Each row is a point on a landscape with many valleys, with its height.
A ball rolls from a point to the lowest of its 2 nearest points, and stops where none of them is lower. Distance is the straight distance between rows; heights are no part of it.
soti: [  8  -5  -8   4   9  -8  32 -19  -6  21 -11  -5  17   1 -10  17 -21  -4
 -18  -8  10   1   6  -9   4   7  16 -32  19  -4   1  17   4  -9   7  15
  -4  12]  h=375
vufa: [ -6   8  17   7  -2  28 -18   9  -4  18   3  -1  -7  14  13  14   5   4
 -25   7   5 -10   7  19  -3 -14  -1 -12  18   5   1  10  -4 -14  -9  10
 -12  -8]  h=733
Fezem: [ 10   2  -9 -11 -11 -12  15  -1 -11  10 -23  -8   5 -12 -14 -20 -10 -15
   3 -15  -1  15  -2  -2  15   0   7 -11  18   5   0   2  -1  15   2  -6
 -16 -12]  h=420
palok: [  1 -11  19   8  -4   9 -19  16   6   3   9   1  -6   9   9  19  15  16
 -21  -1  -5  -6  -7   1 -12 -28 -18   7  21  -2  -8  -2  -8  -7  -9  -9
   7  -2]  h=225
buz: [  3 -19 -11  12  20 -14  -3  15  10 -26 -12  -6  -8  -8  18   8  -8  12
  10  11  -5  17   6 -11 -14   6  -3  15   5  13   2 -22   3   5  -5 -17
 -15   4]  h=332
Fuzes: [-11  -8 -16   2   8  18   3  -6 -14 -13   2   7   9  21  14  11   1  -6
  -3  -6   5  -4   8   4   0  18  -3   2  -8 -18   6   2  19 -27   9   8
   5   2]  h=602
poz: [ 12   2   1  -8  20 -26  -5   7 -17  -7  -7  -9 -12  15  15   4   5  -5
   2   3   6  17  -1  -9  13   8   0  19 -13  -3 -11 -10   9  -3   1 -27
  -4  32]  h=130
Kan: [  0   5 -10  27   2  21  13 -29   3   3  -5  -1 -13   0  19   6  -2  12
   5   1 -12  -5  -2  -5  -2  26  18   1  -5  -5   5  -3 -13  -1   4  27
  -9  -5]  h=577
gomi: [-12   1  -5  -6  13   0   3  17   2  18 -15   0  -3  12  -5   7   0  -9
 -13   1 -10  10  10   5   4 -17   6 -15  15  12  13  -9  -5  -6  -8 -24
   7  -2]  h=572
geseb: [ 14  -7  11  -7   1  11  16  -8   0  -1  18 -16   5  14   4  24   2  -5
  -5  -7   0 -12  -3 -10   0 -15 -14   7  12  -1   3   1   2   1 -19  -9
  23  19]  h=180
fedov: [  0  18  -1   8  -2  17  -2 -19  15  12   0  15  -9 -16   5 -21   2  10
  -2  12  -4 -10   5   2  12  -1   1   7  -8  -7  15  -5  -6   0  -9  26
 -11  -9]  h=410
vunib: [ 10   8  -1   8   3   8  -7 -10  -3   7   8  16  12  16   7   8  -6   6
 -18  -4  12  -9  -2 -26  10   7 -20 -25   9 -16  -9  23   5   7   7   3
 -11  17]  h=438
dodug: [ 13  12   4 -32   4 -29  -7  14 -17   0  -5  -6  -6   4   1   8  11   4
  -8   9  -1  10  -3  -2   6  -9  12   5 -14  11  -2  -8   3   1  -7 -33
  -5  21]  h=203
fatuz: [-13 -11 -16  -8  -2   1   6   8   5  10  13 -10  11  -1  -1  -1  10  -2
 -19 -16 -12  10   8  12  -6   1  -3  -9   2   1   1   0  21 -14 -14  -7
   5  -4]  h=454
bega: [ 19   4  15   1  -7   1 -18  12 -12  11  -4  -3  -6  13 -17  -2   3  -1
  -3  -6  11   0 -11   2  -1 -16  -7   0  13  -1 -10   6 -23  -3  13 -18
   1   3]  h=688
sef: [  1   4 -14  24   1  19   9 -14  -9   9  -1  -7 -26  -5  22   5   0   2
  -1   1  -9   9   2  -8   7  20   7 -11   5   7   3   0 -26   0   3   0
  -8  -9]  h=600
Leda: [ -5  -9   1   5  -5 -10  -7   5  -1  10  14   2  13   1 -22  -9  -5  -1
   0  -2   4  -5  -6  10 -10  -8  -8   8 -26 -11  -3  10   6 -10   2  11
  11   8]  h=178
sapom: [-13   4   2 -14  -6   4   4  -7   7  -7   4  15  11  10  -2  -3  -3  12
  -7  17 -13 -25   0  -2  -5 -11   2  -7  -9 -10   8   3   5 -21  -3  17
  -3  -5]  h=682
ruf: [  6  -6   3 -39 -16 -24   6  11 -12  -5   2 -19   3   0  -8   6   9 -15
 -18   0   2   5   7   3  11   0   4 -10   9  12  -5   4   5   5  -9 -28
  -5  12]  h=259
gov: [ -5  -5 -15  -7   6  17  10  -6   0   0  12 -11   7  -8  21  -5   9   2
  -3 -20 -14  17   5  17 -10  26 -12   4  -1   4   3  -4  17 -24  -6   9
   8 -10]  h=484
Naba: [ -4  -8  -4  14   3  -4 -10  19  15 -16   4 -17 -18 -20   0  -5  10  23
   2  -3 -11  11  12  12  -6  11  -4   9   8  11  13 -22 -10   6  -9 -19
   0 -18]  h=303
Gub: [ 11   1  21   7  15 -23  -2  19 -10 -10   9 -12   4   4 -10   8   2  -8
   2  -7   4  15  -4   0  -3  -4  -5  20  -8  -3 -12  -7  14   1  -8 -22
   2  29]  h=37
gona: [-16  24   6   4  14  15  17 -15   1  -1   4  17   5  -6   8 -10  -3   9
  -1   2  -7 -13  -1  -3  -8  13   2   4  -6  -5   2 -13   5 -30  -1  30
 -16   6]  h=579
Bupi: [-13   3  -7  -2  11   2   2  -6  21 -10   1  -9 -12  -5  -3 -25  -1  15
  16   3 -12 -10  -2  21 -14   6  -4  17 -15   9   2   4   5 -15   1  -3
   0  -1]  h=304
miku: [ -6  -2  -2 -13  -5  -5  -6 -14   5  -6  -4  30  20  -7 -10 -10 -12 -12
  25   7   2  -3  -6  -2  -8   7  12  -1 -26  -3   9   3  13   7   7  22
   1  -2]  h=683
tezuf: [-10   1 -12  -7  -2   0   6   5  -1  -6  -9  14  -4  -4  -5   3 -19 -20
   9  17  -8  -4   1 -13   3 -23  22  -1  -4   3  15  -2  -8  15  -2  -2
   8 -22]  h=691
feve: [ -9   2 -10 -12  -9   2  15 -15   9  -2 -11   4   0   7   5   7   3  -1
   5  24 -25 -20  15  -9  -5  -1  22  -2 -11 -11  11  -5  -2  -8  -7  16
  -5 -14]  h=659
Nir: [  6  25  14   4   4   2 -26  30  -8  16  -7  -1 -20   9 -12   0   5   6
 -16   1  12  -1  -8  20  -7 -11   2  -3  14  13   3  -1 -26   3  -1 -14
   6   7]  h=705
posa: [ -6  -5 -13   8   9   4  -1  12  16   0  -9  -5 -13 -11   3   3   2   1
  -1  11 -23  -1  22   6 -12  -3   7  10   5  -6  13 -13  -5  -4 -16  -5
   1 -15]  h=323
por: [ 14 -18  -4 -21 -22 -19  17 -16 -10   3   4 -12  15  -7 -13  -1   5 -16
  -3  -9   6   1   8   2  12  17   4   0  -5  -6  -4  12   7  -5   0   4
  -3  14]  h=649
Sulab: [ -1  -7 -12   1  -1  -8   0  -4   8   6   9  -2  15 -14 -10  -6  10  -8
  11   2  11  10   8   8  -2   7 -11  10 -31  -2  -7   4   9  -2   5  -2
   4   9]  h=230
Lesen: [  0  -2 -15   1   1  13   9 -18  -4   4  10  -2  14  11   4  17   3  -6
  -9  -6   7  -5  -1  -6   3  20   4  -5 -13  -9  -5  18   9  -9   6  12
  -2  11]  h=619
sefi: [ -4   4  16  14  -6   1 -30   7  20  -2  11   3  -3   4 -11 -13  11   6
   3 -10  -1  -9   2  14  -1  -9  -4  12   0 -12   5  -2  24  15  -8  -8
   5   3]  h=140
mufo: [-11  -6 -14   4   2  11  13 -15   0 -13   5  -3   2  -8  24  -3   8  16
  18  -5  -6   0   0   6 -19  31 -18   5 -16   1  -3 -10   3 -16  -3  30
  -3  -5]  h=517
fizod: [  7  -7 -10  -9  -6 -11   1  20  -3 -13 -11  -3  -2 -10  18   1  -4  11
   4  -7   5  27   4 -10   3   2  -1   6  -3  16 -13 -19  -3   8  22 -18
 -26  -7]  h=435
Vem: [  8 -22   5   6  -7  -1  10 -14   3  10   4  16   5  -3  -7  12   7  17
 -10   5   1 -16 -13 -14  -8 -27  -6  -9  13  -5  -8   2 -23 -16   5  15
  18  -4]  h=341
giba: [  5   4 -10  -8  14   2 -17  22  -2  -3  -2 -18 -20  -4  20   4  24   3
  -7   0  -1  12  10  19  -7  28  -2   5   8  24   2 -12 -15 -10  -8 -26
  -3   5]  h=380
bev: [-20  33  14   0  13   8   4 -20  -7   0  -6   3  17  -3   2 -12 -14  19
  -4  15  -4 -11 -19 -17   7  11  12 -11   2  -4   4  -5   3 -22   1  24
 -13  13]  h=601
vabo: [ 11   0  11   9 -13 -12  -7  -8 -21   4 -10   0  13  15   8  19  -5  10
 -26   0   8  -4  -7 -23  -5   3 -16 -26  26 -17  -7  22   1  -2   5   3
 -15  17]  h=412
vibog: [-11  30  13 -10  16   6   9 -26  -1   6  -4 -13  21   0  11   4   3  13
  -1  27 -11 -15  -4 -11   1  13  29 -18  13   6   4 -10  -3 -32  -3  17
 -11  12]  h=620
sogi: [  1   4  -2   0  11  21   4 -18  14 -14   8 -10 -11  -1  11  -6  -1   2
  11   0  -4 -17   8  22 -17  16  -3  31 -10   0   5   1   6 -22  -4   9
   2   2]  h=364
Dum: [ 10 -14  10  -4   3 -13  19   1   2   3   9 -11  10   6 -22   4  -6  -6
  -1 -10  -7  -3  -5  -6   5 -20  -1 -13  13  -2  -4  -6   5  12 -18 -11
  12  15]  h=252
sev: [-13  -3  13  14   8   1   3  27   3   4  12  -3  -6   4 -13   3   2   5
  -4   1 -10 -10  -4  12  -9 -38   6  -2   6  -5  -5 -10  -2   2  -8   6
  17 -14]  h=749
buvo: [  3   2  20   8   5  -3   7   4 -13 -13 -12  -1 -14   9  -3   4 -21  -6
   7  -4  -4   5 -10 -19   7 -17  -1   8  -4  -4  -5  -4   6  19  -6 -25
  -8  22]  h=735
lel: [ -4   9   1  10  -6   3  -1  -4  19   1  -1  10 -10 -25  -3 -15  -2   1
  15  17   8  -7   4   4   9 -16  -6  16 -18  -3   6  -6  -1  27  -7  19
  -2 -13]  h=437
mup: [ -8   5  12 -22  -6 -22  -5  28   1  -5  -2 -19  -3  -4 -12  -1  12  -4
  -6  -9 -15  12  -4   6   0  -4  17 -10   5  15  -1   0  17  16 -10 -37
   0   3]  h=307
rirap: [-12  -9 -22  24  15 -17  -2   3   0 -24 -15  -8 -23  -5  15   1 -12   5
   8  14   1  12  -2 -18  -4  15  -5   9  -9   9  -1  -4  -3  16   1 -14
  -8   8]  h=419
mus: [ -5  17  -4   8  10   3 -13  20  16   2   9 -16 -28 -20  -4  -6  24  14
  -6  -5 -10   0   9  19  -1  19   3   5   2  14   8  -5 -14   5 -10 -21
  12  -3]  h=365
zedon: [-17  13   4 -10  -2   3  -7   1   9  -3  14   0  -9   6  -7 -25  10  15
  -1  -5 -10 -17  -5  22  -1  -4 -14   2 -14  -2  -1   7   8 -13  -1  -7
   6  -3]  h=248
guse: [ 11  -2 -19  -8   5  -9  13  -2   3  24 -17  -1  33 -11  -6   5 -14  -4
 -19  -5   5  23   5  -9   6   9   9 -21  19   4   8  10  11 -11   4   5
  -8  -5]  h=398
mubo: [ -2  12   5  11  10   8 -17   0  18  29  32   3   0   2   7 -23  15   8
 -11 -15  -8  -8  -5  14  -3   7   7  -4  10  -2  -7   9  17  -2  -5  14
  12   5]  h=344
Bet: [ -9   0  15   9   2  -1 -16  20   3 -17   9   4 -15  -5 -10 -17   2   2
  12  19   1 -17   3  13   5 -22  -7  12  -8 -11  -3  -4  -1  18 -10  12
   1 -14]  h=378
piv: [ -4  17  22   2   2  18 -29  21   2  33  -4   2 -13  10   1  -2  11   7
 -25  12   5 -11   1  23  -1  -7   6 -15  16  21  12  13 -21   0  -7   7
   3  -4]  h=721
dus: [ -1  11 -19  16   4   6 -12 -16  19   3  -8  17   1 -15   5 -10 -12   2
   8  16  19   3  11  -1   3  13 -12   8 -18  -4  15   8   1   5  13   2
  -3  -6]  h=599
Dezis: [ -3  -6  10  -6  -4  -3   4  14  -1  -4   5  15   5  -1 -14   3  -8  -5
   2  15  -6 -15  -3  -8  -5 -44  13 -14   8  -2   1  -8 -13  17  -4  10
  11 -22]  h=724
Sav: [  6  -5  13   3 -25 -10 -13 -10 -16  -3 -15   2   2  15   5  29   6  12
 -21  10  12  -3 -15 -15  -7  -9  -1 -22  23   1 -12  24 -13   0  18   0
 -12  -2]  h=392
Degup: [ -4  24  -3   6  13  10 -17   6   7   8   1  15 -24  -6   2 -33   0   9
  -1  15   3 -14   3  11  17   0  -9   4   2  -4  11   2 -17   4 -10  15
   6 -18]  h=366
Fiz: [ -9   8 -11   5  18  19  -3   8  -2  19  -3   7 -14   5  10  -1  -2  -6
 -11  14 -17  -3  12  -1   1   2  -3 -23  11   6  12   7 -15 -10 -12  -9
   2  -5]  h=538
zata: [ -5  -5  13  -8  -5  -4  -2  -1   5   1   3  23   3   9  -1 -23  12  28
  -4   5  -9 -22 -13  -2   4 -29 -11 -12  19  -4  -3  -9 -11  -1  -6  24
   8 -17]  h=268
bovo: [ 11   8   2  14  16   6 -15 -12  15  30  25   9  12 -14   3 -21   7   7
   2  -8 -17   7  -7  12  -9  27   2  -2  -3   1  -1   6   7 -17  -2  21
   4   9]  h=376
pirim: [-15   7  14   4  14   4  -6   3   1  -2   0  20 -15  13   8 -35  -5  24
  -3  14  -9 -23   0   3   0 -12 -12   4   7 -15   2  -5 -11 -12  -3  28
   6  -9]  h=314
nuso: [ 20   3   3   4  -1   1  -8 -10  11  31  17  -1  22 -12 -13  -6   8  -3
 -12 -15   7   1  -3   8  -5  11  -1  -3  -2  -6  -7  13   9  -5  -7  26
  -5  17]  h=407
pebez: [  1  -7 -12  13  14  15  15   6  10 -14   8 -20  -7 -14  22  12   2   4
  11  -6  -3   8   4  -4 -11  12 -21  16  -6   6  -6  -9  -1   5  -9   2
   5  -2]  h=354
vidu: [  9   1 -14   1 -15 -14   4  -4 -13  14 -19 -22  12  -7  -1  -2  -3  -2
   6  -2   6  17  -6  -9  -5  20   5  -3  -3   1  -5  20 -12   9  25   6
 -23 -11]  h=528
kigiz: [  8 -11   3  -7  -4 -23  13   6  -3   6 -25  -7   3 -25  -3 -23 -15 -14
  13 -16   1  31  -2 -11  19   7  -2  10   4   7  -2  -7  -1  21  19 -11
  -6  -9]  h=449
leved: [  4   2   6  24  15  21  19 -17   8   5   3  -6 -16 -21  -1  -1  -3  -1
  16 -14  17  -2   4  12   2   8 -14  20 -17  -3  -7 -12   0  11  -4  13
   1  13]  h=637
boku: [ -1  11  -1   8   6   7 -11 -21  12  -7  -2  28   2  11  -4 -10  -8   2
  14  16  10 -20  10   2   3   6   1  15 -20 -20  13   1   6  -8  18   9
   1   4]  h=628
Kor: [  0 -27  30 -11  -8  -2   2 -10 -13 -20  17  22   7  -7 -12   0   1  -7
  15  -8  -7  -4   1  -1 -10 -18   7   2 -14  -9  -7 -18  -8  -2   4   7
  19   1]  h=285
tev: [  8  12  -9   4   5  -1 -14  10   3  15  12  -8  -1  -3  -2  -4   9  -7
  -5  -1   9   8  -1  -1   1   1 -12   6  -9   0 -13   4  -1   2  -7  -9
 -11  12]  h=290
Kug: [  3  -2  17  11 -11   7 -23   7  -1  -3   9  -4  -2  13  -1  -1   5   3
 -14 -17  -4  -1  -1   7  -4  -8 -23   4  12 -13  -2  -3  13   2 -20 -14
   2  12]  h=202
Timip: [ 11  -3   1  -2  -6 -13   8  10   7  -4   0 -10  14 -26   0   1   1   2
  15 -10  13  27   4 -11  -6  -1  -7   9 -16  12 -20 -11   1  26  13  -9
 -20   2]  h=389
panab: [ -9 -20  -3  -8  -4  -1  32 -17 -12  11 -17  -4   7  20  -8   8 -15  -7
  -5  -3  -1  -3   2  -2   6 -11  17 -28  10   3   5   6   4 -13   7   2
   2   0]  h=347
tisis: [ 10  -6 -15  18  -4   5   7 -10   0   5 -10  -4 -12 -13   4  -6  -5   2
   9  -7   3  21   3 -11  14   9   2   8  -4   4   6 -16 -21   7   5  -4
  -8  -3]  h=622
mur: [  1   7 -21   6  -4  14  -7  -8  21  -3   0  11  13 -15  13  -7   2  20
  15  11   4   2   7  -3  -4  12  -8  -4 -17  -2   7   1  -3  -1  15  18
 -17 -22]  h=570
Nof: [ -1  -5  12  -4   8  12   1  15  -9 -29   2 -15 -15  19  -1   7   3 -12
  18   0  -4  -6   2  10   3  -6  -3  14   5  -1   1  -9   3   0  -9 -25
  11   1]  h=415
Vas: [  4  14   1  -6  -8   9 -23   9  -7   7 -12  17  12  14 -17  -6   1   6
  -4  -1   5  -2  -8  13   2 -10   0 -22  16  -2  11   7  -6 -13   6  -1
   4 -23]  h=171
fefa: [  1  16  -9 -18   1  19  -2  12  -9   7   9 -20 -13   1  23  21  19  -8
 -17   0   2   7   6  11  -6   9  -4  -2   6  22   0   4  -9 -11 -12 -15
  -1   2]  h=339
neguf: [ 17 -12  10 -18 -17  -8  -4 -11  -4   1  15  -8  20  15 -18  -3  12  -9
   3 -13   1  -7   0  13   3   1   1  -4   3  -5  -5   6   7 -12   0 -10
   8   9]  h=661
kela: [ -6 -22   9  -9 -13   4  28 -22 -21  -2  -2  -9   4  24   4  16  -2  -1
  -4  -8  -3  -5   0   2  -2 -12  -5 -23  17   0   5   4  -1 -20  -3   2
  22   1]  h=321
nela: [ 12   0  -4 -15 -10 -16  17  -4  -6  -3  -3   2  12 -19 -22 -10 -21 -22
   7 -12  11   3   0  -7   4 -12   8 -16   8   4 -11   8   4  28   4   6
 -10  -4]  h=383
Zil: [  3  21 -16 -10 -13 -25   4   1 -21  12 -38  -8   8   1  10   4 -14 -11
   0   6   9  19 -11 -17   9  18  13  -8  13  13   4  20  -8  13  17  -7
 -12 -18]  h=510
lafe: [  7   6  -2  21   6  23  15 -30  -8  10  12  -2 -19  -6  16   6  -1  -6
  10 -15   4  -5  -6   2   2  25  -1  17 -12  -3   0   0  -9   1   0  30
   8  13]  h=604
dunun: [-11 -25  12 -11  -9   1  14 -15 -16 -15   7  27   0   1  -7  16  -4 -21
  10  -9  -2  -9   8  -3  -1   1  19   8 -18  -9   5 -24   5   3   2  19
   9   7]  h=231
rotot: [ 11 -12  -1 -14 -14 -10  20 -28 -11  -5  14  -3  18  13  -8  20  -1  -3
  -4 -15  15 -14   0  -5   3  18  -7  -7  -6 -14  -3  15  11  -8   7  13
  16  23]  h=636
tatal: [  9   8  -4 -19  -3 -31   8  11 -17   4 -30  -6  -1 -12  11  -9 -16 -11
  16  -1   1  26 -15 -20   3   5   9   4   6  20  -6  -2 -10  27  14 -15
 -11 -15]  h=483
zumo: [ -5  -8 -29   3  -3  -2   1   7  -4 -13 -22   7 -14   1  12   1  -3   1
   4  -1  11  21   2 -10  17  19  11  -1  -2  11  -3  -6  -8   5  34  -7
 -22 -18]  h=470
rubov: [  5 -17  13   0   4  -2  15  -1  -9  -7 -10  -5   1   5  -6   7 -13 -24
  15 -17  -1   8  -4 -14   9   2  13  11  -5   0 -11  -6  11  23  -1 -10
  -4  24]  h=708
Gepi: [  6  24   1  -6 -22  -5 -26   8  -9   2 -11   9  16  -1 -16 -13  -9  -9
   0  -2  10   7  -8  11   7   5  -9  -5   6  -4  11  17  12   3  -2   4
  -6 -19]  h=216
lamu: [ 16  -9  16 -11 -17 -13 -17  -3  -9  -3   0  -4  13  17 -16  -2   1 -11
   8  -3   6  -5  -4  -7   0   0  -6   1  -4 -11 -10  20  -2   2  19 -21
   0  11]  h=674
ludis: [  6  16  10  -2 -20 -16 -14   6   3   7  -1  10  16 -16 -10 -16 -17 -18
  11  -8  12   7 -16   7   2  -4  -8   9  -2   1  -1  10  20  31 -14   7
   9 -17]  h=270
sinu: [ -8   0   4  20   1 -10 -24   9  24 -20   5 -10 -12 -22 -11 -12   8   8
   7   3  -5   7  10  19  -7   5   0  17  -1   3  11  -9  19  16 -12 -16
   0  -6]  h=223
ninas: [ -1 -14   8  16   4  12  14 -13   4 -15 -13   0 -16 -11  -5   5 -11  -9
  29  -9   5   2   5   0   4   8   0  18 -19  -1  -2  -9  10  25  -3  -3
  -6  16]  h=675
Tav: [  9   3   5   2  13  16  -7 -13  11  16   5  18  17  10   0 -14 -15  13
 -12  -5  -2 -15  -8 -15  11  -4 -19 -22   9 -12   5  20   4  -2  -2   7
   3   8]  h=466
Boz: [ -4  -5  -1   0   7  -8   3 -22   9  -5  -3  24   4  -3 -10  -5   1 -11
  34   9   5  -8  11   6  -8  14  10  19 -28  -8   4 -16   5   0  11  19
   2  12]  h=657
Zis: [ -2   6  12 -15 -13  -7  -3  -7   5  -2   9  30  20  -3 -16 -19 -13   1
  10   3   9 -13 -14  -1  -1 -24  -4  -3 -12   0   1   3   7   9   9  20
  11 -14]  h=706
ruz: [ -1  11  13 -13   2  -1 -17   7  14  25  27   8   2  10  -5 -26  16  29
 -23 -16   3 -18 -11  11   8  -7   1 -14  15   3  -8  17   0   0   9   6
  19  -8]  h=309
poput: [  3 -21   1  -9  -7  -7  25  -8 -10 -18  10  -4   5  18   3  30   0 -14
  -6  -6   2  -2  -1 -25  13  -6   0   4   5  -4   0  -7   4  12  -3 -12
  24  20]  h=246
zivuf: [ -8  -7 -19  -2  10  -4  -3  19   7  -6 -10  -4  -3  -1  19  13   6  -3
  -3  11 -11  16  10  -7  -9  -5   2   3   6   7   1 -21   2   0 -14 -13
 -16  -6]  h=237
Sevem: [-15   0   4   7   3  15  -2  19  -6   2  -2 -12 -17  13   7  19   3  -9
  -4  11   1 -12   8  20 -18 -24   0  -3   8   3  -3  -1  -5  -7  -9   6
  -1 -17]  h=751
bafo: [  4  11   6  10  26  18  14  14   1  -8  18 -19  -3   4  10  17   4 -10
   0 -12   0   7  -3  -3  -5  -8 -15  18   5  -2  -1 -10  11   5 -20   0
  17  12]  h=266
pov: [  0   6  -5   3  -6 -12 -15  -6  -9  -8   0   5 -10  18   6   2   5 -11
  -6   6  12   5   8 -15  17  11 -10   8 -14 -10  -1   5   0   6   5 -30
  -2  25]  h=373
rizuf: [ -8  11  -7 -13  -5   5   9 -22   1   4 -15  -7  15  -4   4   2   3  14
   3  20 -13  -4  -1   1   1   8  28 -15  -4   6  14  -3  -1 -25   1  13
 -14 -10]  h=638
fivig: [-13  19   0  12  16  23  25 -28  -6  -4  -2   3  -5  -4  32   7  -1  11
  10   3 -21  -7  -5 -11 -10  36   9   1  -3   1   1 -10  -5 -21   5  34
  -3  -1]  h=552
Vogeb: [ -9  -9   9  -7   9  -7   9  28  -5 -18  -3 -24  -7   4   2   2  10  -9
   6  -6 -17  20  -4  10  10   2   2   6   5   9  -4 -12  19   5 -18 -27
   4   1]  h=360
mam: [  2 -10  19   9  -1 -21 -15  24  -4   3  14  -7   9  -1 -21   0  -1  -1
  -6  -4   3   6  -9  -4  -9 -16 -17   9 -12 -11 -11   9   4   3   0 -11
  13  17]  h=119
ragek: [ -5 -27   8   1 -22 -13  14  -9 -26  -8  -4  -5  -3  21   1  27  -1  -9
 -13  -1  -1   1  -6 -17   1  -8   5 -11   5  -4  -5   2  -8   5   4 -11
  14  10]  h=289
luz: [-14 -14 -27   5  11  12  14   3  -5  -5  -9  -7  -5  18  19  23   2 -16
   2   5   0   1  11   3  -5  10  16   5   2   1  -2  -3   3 -12  11   5
   1 -10]  h=575
kubo: [ 17 -18  11  -1  -9 -10  21  -7  12   1  15   2   2  -6 -17   7  -9  17
 -10  -6   7 -15  -8  -2   1 -28  -8 -17  25  -5 -12   1 -14   2  -6   7
  15  11]  h=306
zezav: [  3  -8 -14 -12  -4 -18   3   7  12  16   3   0  33  -1 -16   0  -8  -6
 -19  -6  -3   9   2   2  -7  -4   4 -19  11   1   7  12  22  -8  -6  -3
   3   2]  h=423
gabuk: [ -7 -15  22   3  -7  -1 -13   9  -8 -26  19  10  -5  -4 -14   0   6  -3
  11   7  -1 -10   6  13  -7 -18  -3  13 -15 -12  -3 -10  -4  -4   4  -5
  15  -9]  h=328
Vused: [-14 -15 -18  -5   2   0   3   1  -3 -21 -11  10 -11   5   3   5  -4 -15
   9  19  -8  -7  18   8  -6   6  33  12  -9  -5   6  -7  -1 -12  18   6
   2 -19]  h=542
lugu: [ -3   4   2  -3   4  24  -2  -5  -5 -22   6  -6 -25  17   7   1  -1  -2
   6   3   3 -24  10  18  -3   3  -9  19  -3  -7   6   4  -1 -20   1  -6
  12  -5]  h=413
pomok: [ -1   5   5   3  -8   2 -13   7  -2  -1   4  15   6   9 -15 -19   6   9
  -1 -11   0 -10  -9   5   8 -24 -15 -20  19 -10  -2  -6  -1   8  -8   4
   0 -14]  h=221
Zuza: [ -2  -2  13   2  -3   4 -24  20  15  13  14   8  -6   5  -5  -7  16  26
 -21  -5  -2 -11 -10   6   0 -19 -15  -1  11  -2  -1   8 -15  -2   4  -9
  20  -9]  h=271
Momir: [  6   6  -4 -29  -6   6   7  15 -10  -2   2 -26  -2   7   1  19  17 -17
  -4  -7   8   7   3  15   4  -2   7   3  10  22  -7  -1   3  -5  -3 -19
   0  -1]  h=301
Veden: [  3 -16  -1   3 -14   3  -9 -11   3   3 -13  16   0   1  -1  16  16  18
  -7  17   6 -11 -19 -14   0 -21   1 -15  14   4 -10  22 -23  -7  18   5
   7 -18]  h=368
mufi: [  8   1   3  16  13  -8  -3  11   9 -20   4 -19  -8 -11  21  12   5  17
  12   5  -1  14  -3  -6 -14   6 -17  18  -9  10  -9 -14   2  12 -18  -8
 -15  10]  h=414
nopa: [  8   5   3  -4  -5 -17   2   5   4   6  -1   6  20 -28 -18  -5 -14 -23
  13  -8  16  19  -3  -9  -2  -7  -4   6 -13   6  -8   3  10  35   1   3
  -3   1]  h=329
Zilu: [  0  -4 -17   9  -6  -3   4   6   6  -2 -15   7 -10 -21  -1   3 -22  -6
   7   8   0  19   0 -13   8  -5   9  15  -7  10  19  -8 -14  13   1  -9
   2 -16]  h=652
Guved: [  6   0 -17   6 -17  10   0 -13   6  -3  -4  -2   9  -9   2   3   5   8
  17  -3  13   4   3  -3   2  17   8   2 -18   4  -9   6  -5   4  25  14
 -25 -12]  h=548
mape: [ -1   6 -11  17  19  15 -11   4   3  18  -3  11   6   9   3 -12 -14  -6
  -4  -1  -5   4  -3  -7  -4  -1 -10 -14   9  -9   7   9   3  -5  -8   5
  -4   4]  h=501
Forog: [  7  15 -17 -10 -10  -7  -4  -8  -6   3   1  -2   3   0   1   0  14  -9
  -9  -1  15   2  10 -12  18  14  -9 -10  -9  -2  -7  16   1   5   3 -14
 -19   8]  h=335
pimer: [-13 -12 -18   0   3  -2  -3  11   3 -20 -13  10 -22   3   7   9  -9 -19
   0  12   4   9   8  -7  12   7  31  13  -6  10   0  -7  -1   7  26 -16
  -7  -7]  h=504

For each start below, name the point where the ball stops.
Lesen -> Vas
Sevem -> Vas
Boz -> Vas
vunib -> geseb
gov -> geseb
sev -> fivig

Call two points neighbours if one is among the 2 nearest of the other. Go from one point of each pair to the other, from neighbour to neighbour, staying as low as possible. Name the highest point that can't be avoided.
geseb and Gub -> mufi
dunun and Vas -> lel
sefi and zivuf -> posa
